A landscape with many valleys, sampled at points; each row gives a point and its height.
A ball rolls from a point to the lowest of its 4 nearest points, and stops where none of them is lower. Distance is the straight distance between rows; heights are no part of it.
k_527: [ 72  98 135 136 187 100 192  75 154 158 120 117 145 202 105  98 117 172
 101 111  79 119 140  56 108  88  94 148  88 172 174 103 163 164 141 119
 125 104 142 121  95 144 105 101 102 165 124  89 142 113]  (h 3.78)
k_697: [109 103 128 114 147 124 115  84 123 148 128 115 136 181 118 110 137 185
 135 113 108  91 163  89 132  80 104 148 103 111 203 103 181 186 116 106
 100  86 152 123 116 142 110  96 109 167 120 103 145  86]  (h 4.50)
k_194: [117 109  79 155 148 165 158 146 170 109 126 134 118 139 123 140 163 137
  99 149 105 162 117 120  99 149 110 133 114 156  59  98  83 126 166 148
 132 187 141 106 106 106 132 150 128 151 114 174 125 114]  (h 3.55)
k_16: [142 101  79 178 133 182 132 118 153 127 140 107  83 141 117 127 168 142
  96 150 100 169 126 125 118 130 121 131 128 134 117  62 118 114 132 151
 129 168 150  95 104  93 151 121 125 147 101 141 114  80]  (h 4.65)
k_603: [127 116 120 121 136 149 119 123 118 154 127 126 133 149 134 125 131 155
 136 128 130 122 146  93 137 112 122 123 117 104 146 113 131 138 141 124
 124 126 146 108 130 152 128 100  97 151 137 116 144 119]  (h 3.47)
k_376: [190 172 137 136  70 123  77 148 100  74 105  93 115  71 157 114 108  98
 150 137 178 131 125 190 164 167 201 100 200  89 179 140 104  85  68 126
 130  78 140 187 166 111 158 113 128  72 154  97 101 145]  (h 2.18)
k_546: [118 139  97 131 119 137  34 186  74 158 157 153 129  69 207 151 148 114
 131 117 118 176 156 138 175 182 110 173 152 115  91 135  76 161 217  78
 115 195  97 125  93  69 167 154 195 166 141 177 181  96]  (h 5.15)
k_491: [102 148 104 120 118 146  46 131  97 145 163 168 136 108 136 133 167 122
 112 107 102 141 156 135 171 146 114 156 119 108 118 126 108 151 181 107
 109 165 105  94  89  92 146 144 179 153 136 178 157 123]  (h 5.28)
k_172: [183 164 121 135  67 122 124 188 107 104 104 111 114  66 188 127  96 101
 162 123 186 158  96 159 135 184 190 115 192 103 113 128  75  78 119 138
 146  99 140 157 164 130 143 114 122  90 156 112 117 148]  (h 4.09)
k_55: [ 51 125 113 126 179 120 120  61 174 167 141 143 161 156  53 108 155 152
  69  94  66 100 156 115 125  86  77 153  59 136 148 101 175 178 131  96
 104 126 141  81  69 121 116 120 171 186  97 156 114  85]  (h 3.35)
k_431: [143  76 132 154 141 154 172  48 155 135 125  92 108 199  51 117 128 152
 142 168 105 105 107 155  92 103 124 110 110 136 184  85 197 125  80 153
 101  92 164 157 132 140 140  90  76 141  77  69  84 114]  (h 1.12)
k_855: [152 173 124 168 109 154  83 147 141 124 138 126 112  69 109 132 159  80
 102 126 113 140  98 214 116 164 143 111 127 122  64 124  72  72 125 129
 140 145 114 128 110  77 145 163 172 115 132 143  96 150]  (h 3.61)
k_531: [106 118 101 116 145 131 122 196 111 152 125 165 154 147 207 133 127 134
 124 114 108 163 145  88  97 154  89 163 133 149  61 150  87 136 217 132
 133 202 100 100 105  89 120 156 143 180 138 179 174  99]  (h 3.52)
k_271: [156 109 107 184 157 187 184 108 179  83 116 115  92 155  40 123 164 125
  97 167  91 150  73 158  86 146 127 110  86 156  90  84 115 112 120 131
 120 158 143 108 117 109 160 151 112 130  77 147  80  97]  (h 0.96)
k_587: [154 114 139 172 150 150 211 104 159  98 118  91 108 171  64 128 114 114
 109 170 126 138  70 161  68 122 151  95 110 162 113 109 146 106  86 171
 135 129 143 140 143 130 152 137  84 109  96  95  80 160]  (h 2.55)
k_924: [177 140 115 173 109 154 126 160 150 114 129 112  93  93 121 137 119  94
 108 141 123 138  91 188  97 165 161 117 140 134  90 124  81  77 111 155
 156 149 112 138 141 115 150 157 148 107 120 124 100 144]  (h 3.86)
k_723: [163 110 176 122 117 115 193 113 114 119 102 108 108 159 122 129  88 111
 169 141 162 101 114 121  73 105 160  86 167 136 148 145 176 121  62 150
 149  81 141 162 159 176 130 100  81  98 132  54 107 155]  (h 1.31)
k_960: [170 149 116 152  80 147  76 135 122 109 123 106 108  87 139 131 118 131
 126 139 158 135 136 171 172 138 165  95 153  96 184 102 120 107 106 137
 123 115 149 167 154 120 144 120 132 108 135 115 116 151]  (h 2.91)
k_756: [165 142 142 135 104 114 133 143 130 110 103 100 122  98 128 132 116  96
 135 146 180 117 114 191 120 116 173  98 154 109 134 147 128  74  58 167
 146  82 132 149 145 133 147 122 133  85 132  83  85 168]  (h 2.66)
k_267: [125 128 110 125 127 123  58 151 100 137 154 145 129  96 163 132 152 166
 146 111 131 155 169 105 200 133 119 147 141  94 156  98 110 162 180 115
  96 150 123 116 105  99 130 119 145 151 159 163 155 110]  (h 5.96)
k_929: [108  92 116 165 190 154 216 122 166 109 103 141 114 187  75 117 119 137
 100 155 110 145  66  98  74 125  92 131 107 194  77 103 109 128 158 136
 136 167 151 104 110 113 138 144  75 157  97 168 129 101]  (h 3.34)
k_984: [100 122 126 109 155 101 149  71 129 161 129 114 149 176 113 117 127 144
 125 107  99  96 137 102 125  59  92 132  98 134 178 148 185 159 110 121
 122  69 136 122 107 161  94 108 109 136 127  79 134 136]  (h 3.63)
k_341: [136 144 167  97 106 115  93  86 104 120 135 106 133 128 123 139 132 124
 149 135 159 114 159 151 187  97 141  95 140  93 196 147 168 139  90 121
 123  55 126 149 149 153 134 118 135 111 134  79 131 131]  (h 3.42)
k_743: [165 145 152 109  82 117  56 149 118 113 142 124 122  92 166 148 130 129
 158 127 155 129 150 148 210 134 155 115 160  71 184 116 134 123 116 110
 118 105 144 163 158 135 129 117 131  96 150 127 135 135]  (h 1.07)
k_110: [ 75 122 123 137 187 126 215 120 169 128 112 157 149 150  70 108 114 137
  82 124  93 132  94  97  78 126  95 119  82 193  68 150 113 132 154 134
 133 169 109 100 108 131  96 158 115 135 116 155 106 132]  (h 2.77)
k_806: [115  99  85 136 158 153 121 134 137 135 127 135 119 147 134 135 145 152
 103 118 101 147 137  97 120 129 106 144 118 139 101 109 104 133 177 124
 130 176 135  99  88  96 130 148 129 163 114 158 143  87]  (h 4.24)
k_544: [ 61 120 137 106 175 101 135  39 163 161 143 111 152 171  76  92 146 148
 115 112  75  96 161  91 133  70  92 147  53 141 197 120 199 178 118 108
 103  94 141 113  97 154  95  94 138 173 110 121 134  97]  (h 4.42)
k_371: [ 68 117 123 110 148 107 157 134 141 153 131 164 165 146 147 105 111 165
 107  98  86 128 144  54  92 115  93 146 101 147 102 130 126 158 181 118
 133 146 118 102 100 138  99 128 130 166 132 148 163 134]  (h 1.85)
k_450: [142 154 164  81  85 100 122 176  99 119 117 120 144  94 174 138 110 100
 158 110 187 123 131 129 134 131 149  95 156  99 114 160 121 101  98 138
 142 100 113 133 154 166 139 121 138  84 149 114 123 158]  (h 3.50)
k_53: [187 149 162 132  77 123 102 120 106  95 100  95 110 107 141 138 109 102
 160 137 178 116 144 162 120 127 177  81 177  96 195 140 165 114  52 130
 118  67 155 168 156 142 154 101 118  97 127  49 102 124]  (h 2.29)
k_957: [ 90  89 142 116 157  87 192  78 114 164 110  90 140 189 124  99 105 159
 147 105 101 113 146  44 103  96 105 150 117 160 170 128 172 173 149 116
 112  87 158 124 134 158  92  86  72 151 144  83 155 112]  (h 4.12)
k_661: [137 138 159 125 126 115 184 145 133 116 129 120 132 129 124 129  95 101
 145 136 168 117 116 148  87 120 153 106 137 129 105 164 133  95  80 166
 148  97 116 134 157 160 119 130 110  97 120  98 104 167]  (h 3.09)
k_754: [128 150 144 100 123 124 119 107 130 139 140 115 137 118 131 132 136 124
 122 133 155 101 142 152 139 100 130 123 119 111 132 147 147 104  93 129
 134  97 119 127 135 132 117 124 143  99 139 121 119 161]  (h 3.36)
k_555: [127 120 126 110 122 118 171 129 130 137 125 118 137 142 132 134 104 130
 119 129 147 119 139  97 107 107 125 119 124 126 106 152 132 119 123 133
 143 105 127 131 156 158 117 125 107 125 141 126 128 158]  (h 3.46)
k_328: [137 107 159 140 146 127 191  57 147 148 115 101 123 188  79 114 112 127
 129 137 110  93 116 112  79  98 113 115 109 158 169 132 181 134  84 132
 124  87 144 138 131 164 112 103  72 116 115  72 107 133]  (h 1.87)
k_866: [ 95 161 155  62 103  97  62 125  98 120 159 139 156  88 156 138 134 104
 154 110 175  87 153 137 218 113 120 146 127  87 158 171 140 140 126  94
 111  95 113 132 135 131 111 136 164 110 154 130 151 137]  (h 5.02)
k_402: [178 148 131 114  66 126 105 165  85 101 119 109 111  88 163 142  98 114
 161 132 175 140 136 131 162 154 174 118 184  78 166 117 120 114 113 128
 129  91 151 154 158 143 129 105 114  98 151 103 130 149]  (h 3.14)
k_838: [122 159 119 119 108 121  25 145 100 134 173 161 129  85 168 137 153 114
 153 109 135 137 162 158 201 148 118 148 142  93 122 133 106 137 156 102
 104 150 108 133 118  97 134 139 182 143 155 169 139 127]  (h 6.22)
k_596: [153 108 105 169 148 159 196 153 162 117  95 142 120 118  71 136 123 104
 105 155 111 144  63 165  76 149 126 108 118 176  47 136  70  88 119 162
 144 166 105 134 143 116 134 178 131 108 108 166 100 137]  (h 4.40)
k_223: [135 141 199  85 113  82 166 123 120 100 118 128 145 111 150 143 113  90
 164 101 207  95 117 143 107  92 160 115 148 126 122 201 143 122  79 140
 151  87 112 121 141 177 126 124 144  82 135  86 111 168]  (h 3.38)
k_983: [ 90 131  92 161 191 152 179 122 148 138 101 176 125 134  66 131 164 115
  84 125  66 145  95 113  76 147  87 127  74 174  66 122 111 149 178 111
 145 199 129  98  91  92 126 178 172 166  80 186 120  86]  (h 3.54)
k_19: [150 138  91 155  96 153  92 183 111 124 130 122  94  93 181 141 126 126
 125 129 127 179 119 146 134 190 128 147 165 141  72 106  69 102 192 147
 153 174 105 131 112  88 146 162 145 148 138 162 140 124]  (h 5.34)
k_401: [103 128 161 155 199 104 238  92 157 102  99 144 160 149  36 102 100 108
 107 141  98 121  66 124  72 113 114 113  73 181  80 160 131 131  99 128
 142 131 123 120 137 156 101 147  95 115 103 124 111 166]  (h 3.11)
k_651: [150 113 100 164 120 152 118 128 147 122 121 116 102 141 113 130 142 135
 108 154 120 147 118 138 112 135 139 115 131 126 134  82 128 106 122 157
 145 139 131 128 136 109 152 115 116 122 104 120 108 132]  (h 3.95)
k_800: [132 143 162  64 106 110 135 151  88 127 127 136 149  95 177 130  98 120
 161 117 170 105 157 101 158 125 148 136 150 107 126 172 138 124 117 105
 125  92 108 130 153 168 110 132 128 104 156 111 148 160]  (h 2.84)
k_847: [160  88 156 172 145 141 238  84 144 103 108  86 100 178  64 126 105 115
 128 186 131 135  59 144  61 122 140  90 131 171 124 105 157 118  87 149
 144 120 145 151 142 157 143 123  45  96 102  78  96 123]  (h 3.12)
k_774: [152 138 123 112 101 125  91 150  94 136 139 141 128 125 165 123 134 137
 154 134 142 136 166  99 164 130 136 114 156 108 154 120 132 129 125 134
 130 115 143 140 152 147 121  95 105 120 155 124 151 122]  (h 3.59)
k_344: [121 140 162  53 103  93 110 149  76 134 125 137 140 127 185 130 105 137
 171  93 153 116 164  59 182 125 135 139 140  95 152 158 136 153 149 102
 114 111 116 132 155 167  92 109 130 104 171 124 148 146]  (h 3.80)
k_762: [163 175 127 155  78 137  83 172 147 105 124 124 127  43 155 129 134  69
 126 127 158 134  84 229 126 175 175 109 154 108  90 153  84  62 101 147
 145 119 101 157 133  84 161 140 158  90 153 112 110 170]  (h 1.11)
k_456: [152 168 138 105  89 104 115 195 117 113 125 135 134  54 158 137 119  88
 144 120 173 129 111 181 128 138 173 113 153 117  93 166 104  81  94 140
 155 115 100 140 154 139 148 126 150  87 147 105 112 170]  (h 3.01)
k_739: [134 120 108 149 129 160  86 125 126 151 143 129 118 124 117 147 151 138
 104 122 103 130 151 140 140 119 125 125 110 106 116  80 124 118 155 127
 135 143 134 111 109 105 136 130 146 142 115 166 126 118]  (h 4.58)
k_248: [181 115 163 148  95 139 134 101 131 113 112  92  98 131  90 123 126 116
 138 164 151 117 126 194 105 103 161  86 148 121 172 116 174  93  41 157
 128  95 151 170 162 130 149 114 105  96  92  70  91 138]  (h 2.62)
k_600: [131 116 106 128 135 149  83 167 117 142 138 146 111 127 182 137 151 156
 133 128 104 161 154  92 138 153  97 145 144 123 110 113  95 135 189 138
 118 181 128 112 101  90 139 135 141 175 124 180 172  91]  (h 4.13)
k_991: [174 156 171  82  72  95  50 104 115  67 129 119 127  87 137 146 115  96
 181 140 205 122 152 184 189 132 180 109 188  86 218 165 153 126  76 102
  96  69 135 197 165 129 146 106 145  81 117  63 125 135]  (h 2.82)
k_96: [ 71 123 117 107 165 113  81  85 139 169 143 142 152 134  89 123 154 150
  96 103  92  86 159 109 157  81  89 157  73 126 146 121 158 162 131 107
 103 127 131  85  88 125 111 122 180 160 120 169 124 121]  (h 4.78)
k_465: [ 85 131 148 106 168 108 156  88 152 163 120 132 161 147  91 106 123 134
 109 118  94 108 135 101 121  82  87 140  83 145 123 155 178 146 119 128
 133 105 117  96 121 154  89 123 129 142 129 125 127 150]  (h 3.99)
k_858: [139 102 116 168 127 149 192 108 143 139 117  97 108 166 107 124 114 146
 119 152 131 143 104 104  87 129 135 105 131 140 144  92 137 133 112 152
 142 128 156 130 140 142 135 127  72 123 119 108 116 127]  (h 3.37)
k_784: [112 152 141  56 106 100  87 186  72 131 154 156 162  88 204 145 101 142
 159  92 143 128 164  84 201 161 112 160 148 101 112 147 119 163 196 108
 120 142 103 135 132 145 111 119 130 135 184 172 180 138]  (h 4.52)
k_710: [146 117 151 133 115 133 132 118 124 124 114 112 117 155 133 124 107 154
 157 145 144 119 140  97 124 119 133 106 142 116 176 120 157 133 109 148
 131  98 154 122 145 162 128  96  88 109 119  86 122 118]  (h 2.46)
k_408: [105 125  75 159 155 141  87 105 152 153 132 141 119 140  99 143 176 139
  86 118  90 127 153 123 112 103 103 150  99 139 122  97 127 149 163 123
 119 160 123  97  84  91 141 134 164 174 114 179 127  98]  (h 3.43)
k_534: [147 135 124 115 110 113  47 122 104 124 154 118 129 120 148 125 152 155
 156 120 137 125 181 107 223 123 139 143 129  84 217 110 148 175 135  99
 101 119 150 137 149 115 120 108 129 140 134 134 159  97]  (h 7.55)
k_498: [127  93  73 156 164 184 136 121 173 112 116 128  88 168 115 130 164 141
 103 134  73 155 133 107  88 131  96 157 112 146  96  83 103 142 173 125
 120 203 158  98  76  82 157 146 127 194  94 184 127  57]  (h 4.41)
k_953: [125 108 149 144 161 129 182  59 166 139 129 113 146 157  54 122 127 123
 106 146 101  97 102 151 103  82 115 118  82 149 132 140 181 128  77 137
 132 106 120 127 122 153 119 122 111 116  97 108  96 149]  (h 1.51)
k_469: [119 132 127 123 117 124  88 139  94 143 141 145 137 113 162 121 130 138
 131 112 119 122 169 101 187 134 112 142 126 106 137 122 122 145 156 122
 113 140 131 122 139 127 121 122 137 133 151 143 152 136]  (h 4.85)
k_323: [111 133 108 122 141 128 105 182  90 162 139 173 144 102 170 124 139 113
 121 115 118 156 123 125 113 161 101 145 135 133  55 155  97 118 201 124
 136 185  96 105 120  96 122 166 181 158 149 170 153 141]  (h 3.97)
k_149: [182 126  80 197  96 179  88 148 133 103 124 100  81 111 148 124 143 121
 107 144 113 167 105 172 121 194 162 118 173 144 101  90  79  81 139 140
 148 165 135 142 112  68 158 163 138 120 142 139 109 121]  (h 4.67)
k_665: [163 163 142 121  85 120  80 144 108 116 139 137 135  73 151 145 124  91
 149 115 175 124 132 178 174 148 155 125 148  95 151 150 105  93  94 124
 130 106 117 163 152 133 138 114 154  82 156 114 116 163]  (h 2.74)
k_978: [144  84 113 156 142 162 158  81 169 137 129 108 111 174  77 120 147 151
  94 152 111 136 115 131  94 120 127 120 103 141 156  70 155 119 106 141
 123 131 160 124 122 124 138 116 102 127  93 120 101 104]  (h 3.32)
k_292: [ 98  97 129 144 190 127 226  88 169 135 113 120 131 178  76 101 120 144
  87 148  95 103  84  92  87 106 106 126  94 173 128 111 165 145 121 134
 132 133 145 110 130 154 113 126  80 143 113 123 110 124]  (h 3.24)
k_191: [131  94  88 175 119 144 173 179 156 105 126 136 102 144 141 135 112 124
 122 151 144 183  72 118  80 166 136 121 160 167  67 113  83  92 138 173
 167 176 120 136 149 133 137 152 108 122 128 135 114 125]  (h 5.13)
k_329: [ 92 122 130  79 139 113 124 138 102 153 142 136 160 157 156 123 109 163
 127 104 107 131 151  67 145 121 101 136 122 119 135 137 144 154 168 114
 129 129 123 108 122 149 103 108 115 140 150 148 174 123]  (h 2.81)
k_980: [171 122 162 111  94 120 153 114  95 126 113  94 126 156 124 123  91 122
 170 144 174 106 150 115 103 103 157  97 172 110 167 135 167 118  87 148
 133  79 144 161 167 187 126 107  79 106 132  62 115 138]  (h 1.73)
k_842: [109 133 143 105 132 109 149  93 112 149 135 111 139 158 121 122 117 133
 131 121 135  87 141 102 129  88 117 122 119 133 177 154 178 138 105 114
 122  80 131 122 133 153 108 116 115 120 147  82 134 134]  (h 3.23)
k_874: [ 64 103 113 137 193 114 174 122 176 146 112 146 134 168 117  94 121 169
  88 108  73 136 147  60  71 103  76 141 103 172 101 112 116 164 181 112
 127 170 154  93  76 110 111 122 103 194 113 164 160  78]  (h 2.40)
k_850: [ 87 157 147  29 130  80  29  97 120 117 198 135 154 112 147 134 157 129
 170 108 162 103 185 127 241  99 120 159 116  71 198 167 162 216 135  55
  96 114 127 123 156 131  98 138 156 121 147 138 164 122]  (h 8.00)
k_860: [137 140 142 154 132 129 158 132 155 120 119 125 131 104  95 148 113  94
 120 132 133 108  86 176  99 144 155 114 112 142  75 161 105  78  94 170
 154 138 101 126 136 143 146 152 145 105 120 134  91 177]  (h 3.77)
k_704: [107 172 142  83 114  91  87 191  62 142 167 188 156  89 211 128 111 117
 135 102 154 122 154 112 159 162 101 160 129 122  70 176  94 131 193 108
 122 151  64 110 133 120 106 158 171 136 172 171 176 152]  (h 3.17)
k_647: [173 153 109 177  98 155 102 143 147  97 110  97 111  97 133 129 129 102
 109 139 141 136 106 201 134 140 185 111 149 110 142 110 108  64  76 154
 142 119 135 154 138  96 150 116 131  94 131 106  82 155]  (h 3.13)
k_765: [115  99  94 156 178 160 184 123 163 123 124 149 123 144  56 124 132 121
 101 143  91 144  67 124  71 139  94 133  92 189  61 119  80 119 151 134
 148 193 131 112 119 105 132 170 120 155  88 173  91  94]  (h 3.56)
k_950: [188 125  92 207  95 194 134 143 167  84  98  89  79 126 113 126 140 128
  96 179  93 175  78 191  90 186 176 106 154 177 108  80  90  80 112 157
 160 159 150 131 124  83 157 155 118 103 108 105  92 115]  (h 5.11)
k_177: [ 97  92  91 159 157 140 187 157 153 129 115 160 128 171 142 130 134 128
 102 144  99 157 106 102  83 154 107 140 115 180  64 128  73 121 184 128
 151 202 119 106 126 102 121 170 119 170 115 177 146 100]  (h 2.85)
k_360: [119 183 168  71  86  97 108 188  85 121 147 163 151  57 181 138  93  96
 161 100 170 128 129 126 162 159 132 151 139 111  85 170 110 118 147  96
 128 116 104 127 143 148 126 140 166 113 180 142 147 163]  (h 1.17)
k_188: [139 108 190 130 138  94 215  82 136 122 105 111 127 166  84 139 103 102
 153 142 146  95 109 145  49  79 137 116 133 154 139 186 178 134  49 139
 135  71 118 158 140 176 121 115  94 104 106  53  88 167]  (h 1.70)
k_113: [ 81 147 125  95 152 112  84 158  98 177 151 180 156 115 159 122 135 123
 110  88  95 128 161 117 137 145  94 155  92 113  74 150 101 159 197 102
 127 177  83  99  99  93 118 158 181 158 141 181 183 128]  (h 4.51)
k_936: [167 137 151 131  97 130  77  78 105 118 125 110 109 131 112 139 131 124
 152 145 157 127 156 170 143 107 166 100 163  95 226 123 183 125  75 135
 105  64 149 157 153 143 142 106 119 123 116  66 108 129]  (h 2.73)
k_230: [152 145  88 149 112 167  56 155 120 129 139 122 106  90 149 146 156 134
 120 121 114 155 144 147 154 164 124 122 153 123 109  91  87 111 165 125
 129 164 127 132 117  85 145 148 151 137 131 157 129 108]  (h 5.33)
k_996: [160 152 115 165  85 124 156 194 132 107 106 117 105  96 156 133  98  84
 136 144 156 157  79 160  81 175 164 118 175 145  54 134  71  75 114 156
 170 135 120 155 154 150 149 149 135  82 154 136  91 151]  (h 4.75)
k_690: [128 145 167  70  97 100  65 149  80 115 158 147 116 114 184 141 119 136
 187 113 159 115 184  80 215 135 144 142 153  80 189 124 161 189 144  97
 102 102 140 163 171 139  93 124 130 115 160 135 162 113]  (h 5.80)
k_902: [113 127 171 109 146  94 202  75 148 117 120 117 149 168  82 121 121 119
 126 132 131  85 120 135  73  88 125 116  98 169 149 194 184 130  71 127
 136  63 116 132 123 177  98 119 106 114 102  70 107 174]  (h 1.92)
k_318: [160 133 114 163  89 129 124 169 135 123 137 116 111 113 143 132 123 129
 113 134 141 145 114 151 113 152 143 116 148 116  98 118  98  83 128 147
 143 148 122 133 137 138 145 126 120 112 133 128 112 145]  (h 3.83)
k_792: [ 77 131 108 119 150 145 120 127 139 157 131 162 149 136 118 116 157 135
  88 104  89 128 137 117 125 117  95 150  94 129  89 123 114 145 162 115
 114 155 115  91  91 112 127 142 167 151 134 172 136 114]  (h 2.21)
k_277: [161 148 198  84  82  83 167 144  91  92  94 111 133 100 156 159  97 106
 189 124 220 100 126 148 100 103 185 103 192 108 148 197 149 114  79 118
 132  61 116 139 152 181 141 118 130  78 132  52  96 151]  (h 3.60)
k_170: [161 181 163 112  71 108  83 160 119  86 119 116 129  52 161 142 122  78
 167 121 211 124 114 212 146 147 187 102 194  86 147 163 116  82  64 122
 136  73 136 174 148 125 155 113 153  73 133  95 110 162]  (h 1.52)
k_891: [136  95 149 135 164 124 236 103 156 107 103 111 132 175  85 117  97 108
 119 157 129 111  73 127  69 117 114 112 107 173  99 128 139 128  92 142
 141 126 124 128 149 159 130 125  68 115  98 102 108 158]  (h 3.10)
k_937: [139 155 100 150  96 137 136 190 122 142 116 156 133  95 161 128 119 101
 122 132 133 154  92 153 101 179 124 126 139 145  39 162  58  91 156 155
 158 164  84 132 138 107 134 164 163 124 141 160 131 151]  (h 4.90)
k_374: [ 94 134 130  86 128 116  75 111  97 149 161 138 160 128 143 127 143 149
 142 105 115 113 174  91 200 100 107 153 102  94 177 128 154 161 146 101
 115 110 125 107 107 141 101 106 149 148 144 141 154 114]  (h 6.26)
k_641: [ 77 103 114 130 170 122 150 103 171 159 126 142 162 148  92 105 127 145
  87 117  87 115 132  96 111 110  95 146  78 139 113 108 140 148 156 111
 118 140 124  95  83 129 107 112 119 157 120 157 136 117]  (h 0.91)
k_382: [ 80 114  84 125 189 126 166 138 150 159 121 186 138 151 129 119 144 128
  93 117  76 157 133  88  83 154  88 163  91 180  35 147  90 155 205 123
 143 224 113  93  91  78 108 163 168 183 104 199 160  89]  (h 3.21)
k_46: [ 98 103 107 145 167 132 177 134 147 132 130 164 146 166 114 113 118 156
 102 122  95 153 122  91  83 131  93 146  96 162  72 120 102 154 168 126
 140 169 125  94 107 128 117 153 123 150 133 170 139 115]  (h 2.39)
k_941: [121  86 117 139 136 140 141  78 130 135 118 113 120 174 108 107 137 168
 141 147 121 114 148 101 129 110 112 123 107 127 181  98 164 151 110 141
 120  93 146 130 134 151 130  92  95 140 111 107 128 119]  (h 3.33)
k_962: [146 140 173  89 114 107 101  80 132 115 136 118 139 118 112 145 141 108
 130 127 177  95 132 187 142  98 161 113 133 108 191 169 163 110  54 133
 141  68 128 158 144 152 135 124 145 101 104  77 100 158]  (h 2.60)
k_176: [155 167 104 149  85 121  74 192 105 137 148 123 118  46 180 133 128  91
 140 127 155 151 112 170 146 190 135 140 150 125  89 135  84 109 158 122
 131 141 104 157 133  97 137 150 169 105 169 156 135 156]  (h 5.89)
k_895: [ 72 133 148  67 161  84 130  85 145 159 137 130 178 154 122  85 114 135
 123  84  84  87 161  85 140  64 100 155  80 133 156 171 184 172 134 102
 119  78 114 108 110 163  79 113 142 133 143 108 160 139]  (h 4.11)
k_802: [ 95 155 122 117 123 118  50 170  66 165 156 179 148  78 177 132 149 118
 116 114 109 150 143 131 171 160  83 182 122 102  83 130  99 146 211  86
 110 174  69 102 112  78 130 155 195 162 149 178 178 130]  (h 4.68)
k_165: [119 116 107 116 122 128 101 156 115 136 124 127 128 147 182 138 128 164
 145 113 119 146 147  69 148 128 106 147 148 117 124 110 113 156 182 133
 128 145 131 108 121 121 128 120 109 155 132 168 171 100]  (h 3.89)
k_905: [152 119 166 142 157 125 187 102 169 103 111 126 136 118  62 134 142 104
 113 159 143 105  81 181  86  98 141  97  94 133 113 151 149  98  42 162
 131  99 108 138 141 126 130 129 137  88  79  97  88 164]  (h 0.97)
k_681: [156 157 168  91  85 109  81 120 134  95 121 109 132  94 143 154 131  88
 147 134 196 121 129 213 133 120 178  97 157 110 174 170 134  99  56 130
 129  64 125 162 167 136 154 114 151  82 120  68  98 153]  (h 2.17)
k_551: [134  99 119 153 149 133 213 145 151 132 111 131 124 151 102 127 103 133
 117 147 119 124  85 118  75 142 127  97 105 179  85 130 101 119 132 166
 153 160 125 116 145 151 113 157  89 120 115 139 117 144]  (h 3.57)
k_777: [108 135 130  89 118 119  88 162  76 135 144 153 135 121 182 132 128 171
 170 106 114 122 172  60 211 132 112 162 148  88 145 131 124 159 183 103
 101 150 120 149 134 137 131 111 136 143 163 164 183 105]  (h 5.70)
k_285: [101 102 113 148 157 127 156  75 171 159 129 111 134 162  60 122 143 166
  94 138  93 104 121 130 105  97  97 133  70 153 137 106 158 143 115 124
 121 127 132 111 114 134 124 105 110 140  95 132 105 104]  (h 2.33)
k_17: [ 66 118 100 140 184 149 147  88 165 160 131 163 139 154  64 120 150 135
  63  98  55 119 145  95 103 113  83 152  63 163  85 111 137 172 162 109
 123 171 136  80  51 109 120 122 151 174 105 186 141  76]  (h 2.01)
k_84: [ 77  99  96 136 177 136 131  76 166 154 129 121 141 167  88 110 153 169
  87 107  85 111 153 109 117  90 108 163  91 147 169  70 158 168 136 111
 104 140 153  86  66 120 117 102 135 178 107 155 150  73]  (h 2.86)
k_417: [119  85 103 148 144 156 142 147 136 132 125 120 119 171 150 136 136 174
 122 134 119 141 131  85 113 134 120 140 134 137 106 106 119 131 162 153
 138 155 158 114 119 121 127 135  82 145 130 142 147 103]  (h 4.66)
k_913: [147 139 100 153 107 137  43 184  93 117 141 142 107  79 207 148 147 149
 154 118 111 191 160 107 208 173 118 164 185 100 129 105  88 145 191 113
 103 178 112 143 121  80 152 137 165 151 149 170 177  93]  (h 5.69)
k_749: [155 137 174  72  88 108 128 152  63  95 114 131 117 106 194 147  86 125
 204 112 179 116 165  65 173 133 157 131 182  88 182 140 154 160 136  79
 101 109 139 160 167 173 102 111 112 111 165  95 159 129]  (h 4.21)
k_933: [190 162  77 206  70 147 110 195 126  85 108  90  95  71 167 114 100  94
 138 130 154 154  83 191 124 214 193 124 210 133  98 112  52  57 110 150
 157 145 130 149 151  91 157 150 118  99 162 116 103 135]  (h 4.91)
k_853: [102 101 124 104 151 120  81  90 107 152 141 127 128 150 137 129 147 186
 155 123 111 112 190  62 184  92 107 146 114  89 216  90 155 192 139 116
  79 116 149 114 122 125 118  88 121 163 132 133 166  64]  (h 6.08)
k_207: [107 123 134  82 135 106  71 127 102 142 146 153 129 143 157 127 138 160
 171 108 123 115 177  79 216 100 123 160 134  85 210 123 153 199 148  97
  89 120 136 140 134 135 111 111 129 152 148 141 182 104]  (h 7.21)
k_750: [148 138 110 125  88 142  90 182  87 107 132 130 108  96 209 142 107 149
 154 120 151 146 128  89 174 169 146 136 185 112 134 107  93 108 161 125
 123 143 138 158 141 132 131 118 118 127 166 142 152 135]  (h 4.79)
k_849: [154  88 115 172 145 165 221 140 160  94 101 117  99 170 102 144 110 138
 125 174 133 165  56 132  80 156 155  99 147 178  87  91  93  86 122 166
 162 158 149 134 161 123 147 158  78 108  89 132 103 117]  (h 4.30)
k_683: [ 87 173 147  75 123 107  25 142 100 134 184 160 150  80 160 134 163 113
 148 122 124 123 170 150 221 130 110 162 125  87 154 128 116 163 167  79
 104 164 107 120 112 103 116 139 167 134 153 178 162 137]  (h 7.25)
k_521: [139 129 109 164 142 166 143 119 152 124 132 114 107 124  69 130 151 120
  86 152  95 136  87 170  97 139 117 104  85 142  94 105 110  89  97 159
 135 146 127 121 118 108 147 145 132 111 110 152  93 139]  (h 2.95)
k_740: [151 102 148 162 146 137 199  73 162 119 119  93 116 164  48 128 136 122
 127 149 110 105  81 189  74  97 149  85 114 134 158 119 181 112  45 160
 109  86 154 150 140 129 136 100  82 102  91  71  82 138]  (h 1.79)
k_632: [109 110 152 109 146 124 119  57 128 158 137 120 145 159  80 124 146 125
 118 123 121  89 143 140 139  88 117 135  88 111 182 139 176 130  85 118
 114  72 143 120 126 152 101 112 140 127 101  90 109 126]  (h 3.92)

Call two points neighbours if one is among the 4 nearest of the other. Go from one point of each pair to the other, from neighbour to neighbour, staying as low as possible. Name the highest point that can't be avoided.
k_360 / k_905: k_223
k_905 / k_762: k_456
k_743 / k_170: k_665
k_170 / k_723: k_53
k_170 / k_641: k_285
k_431 / k_905: k_740
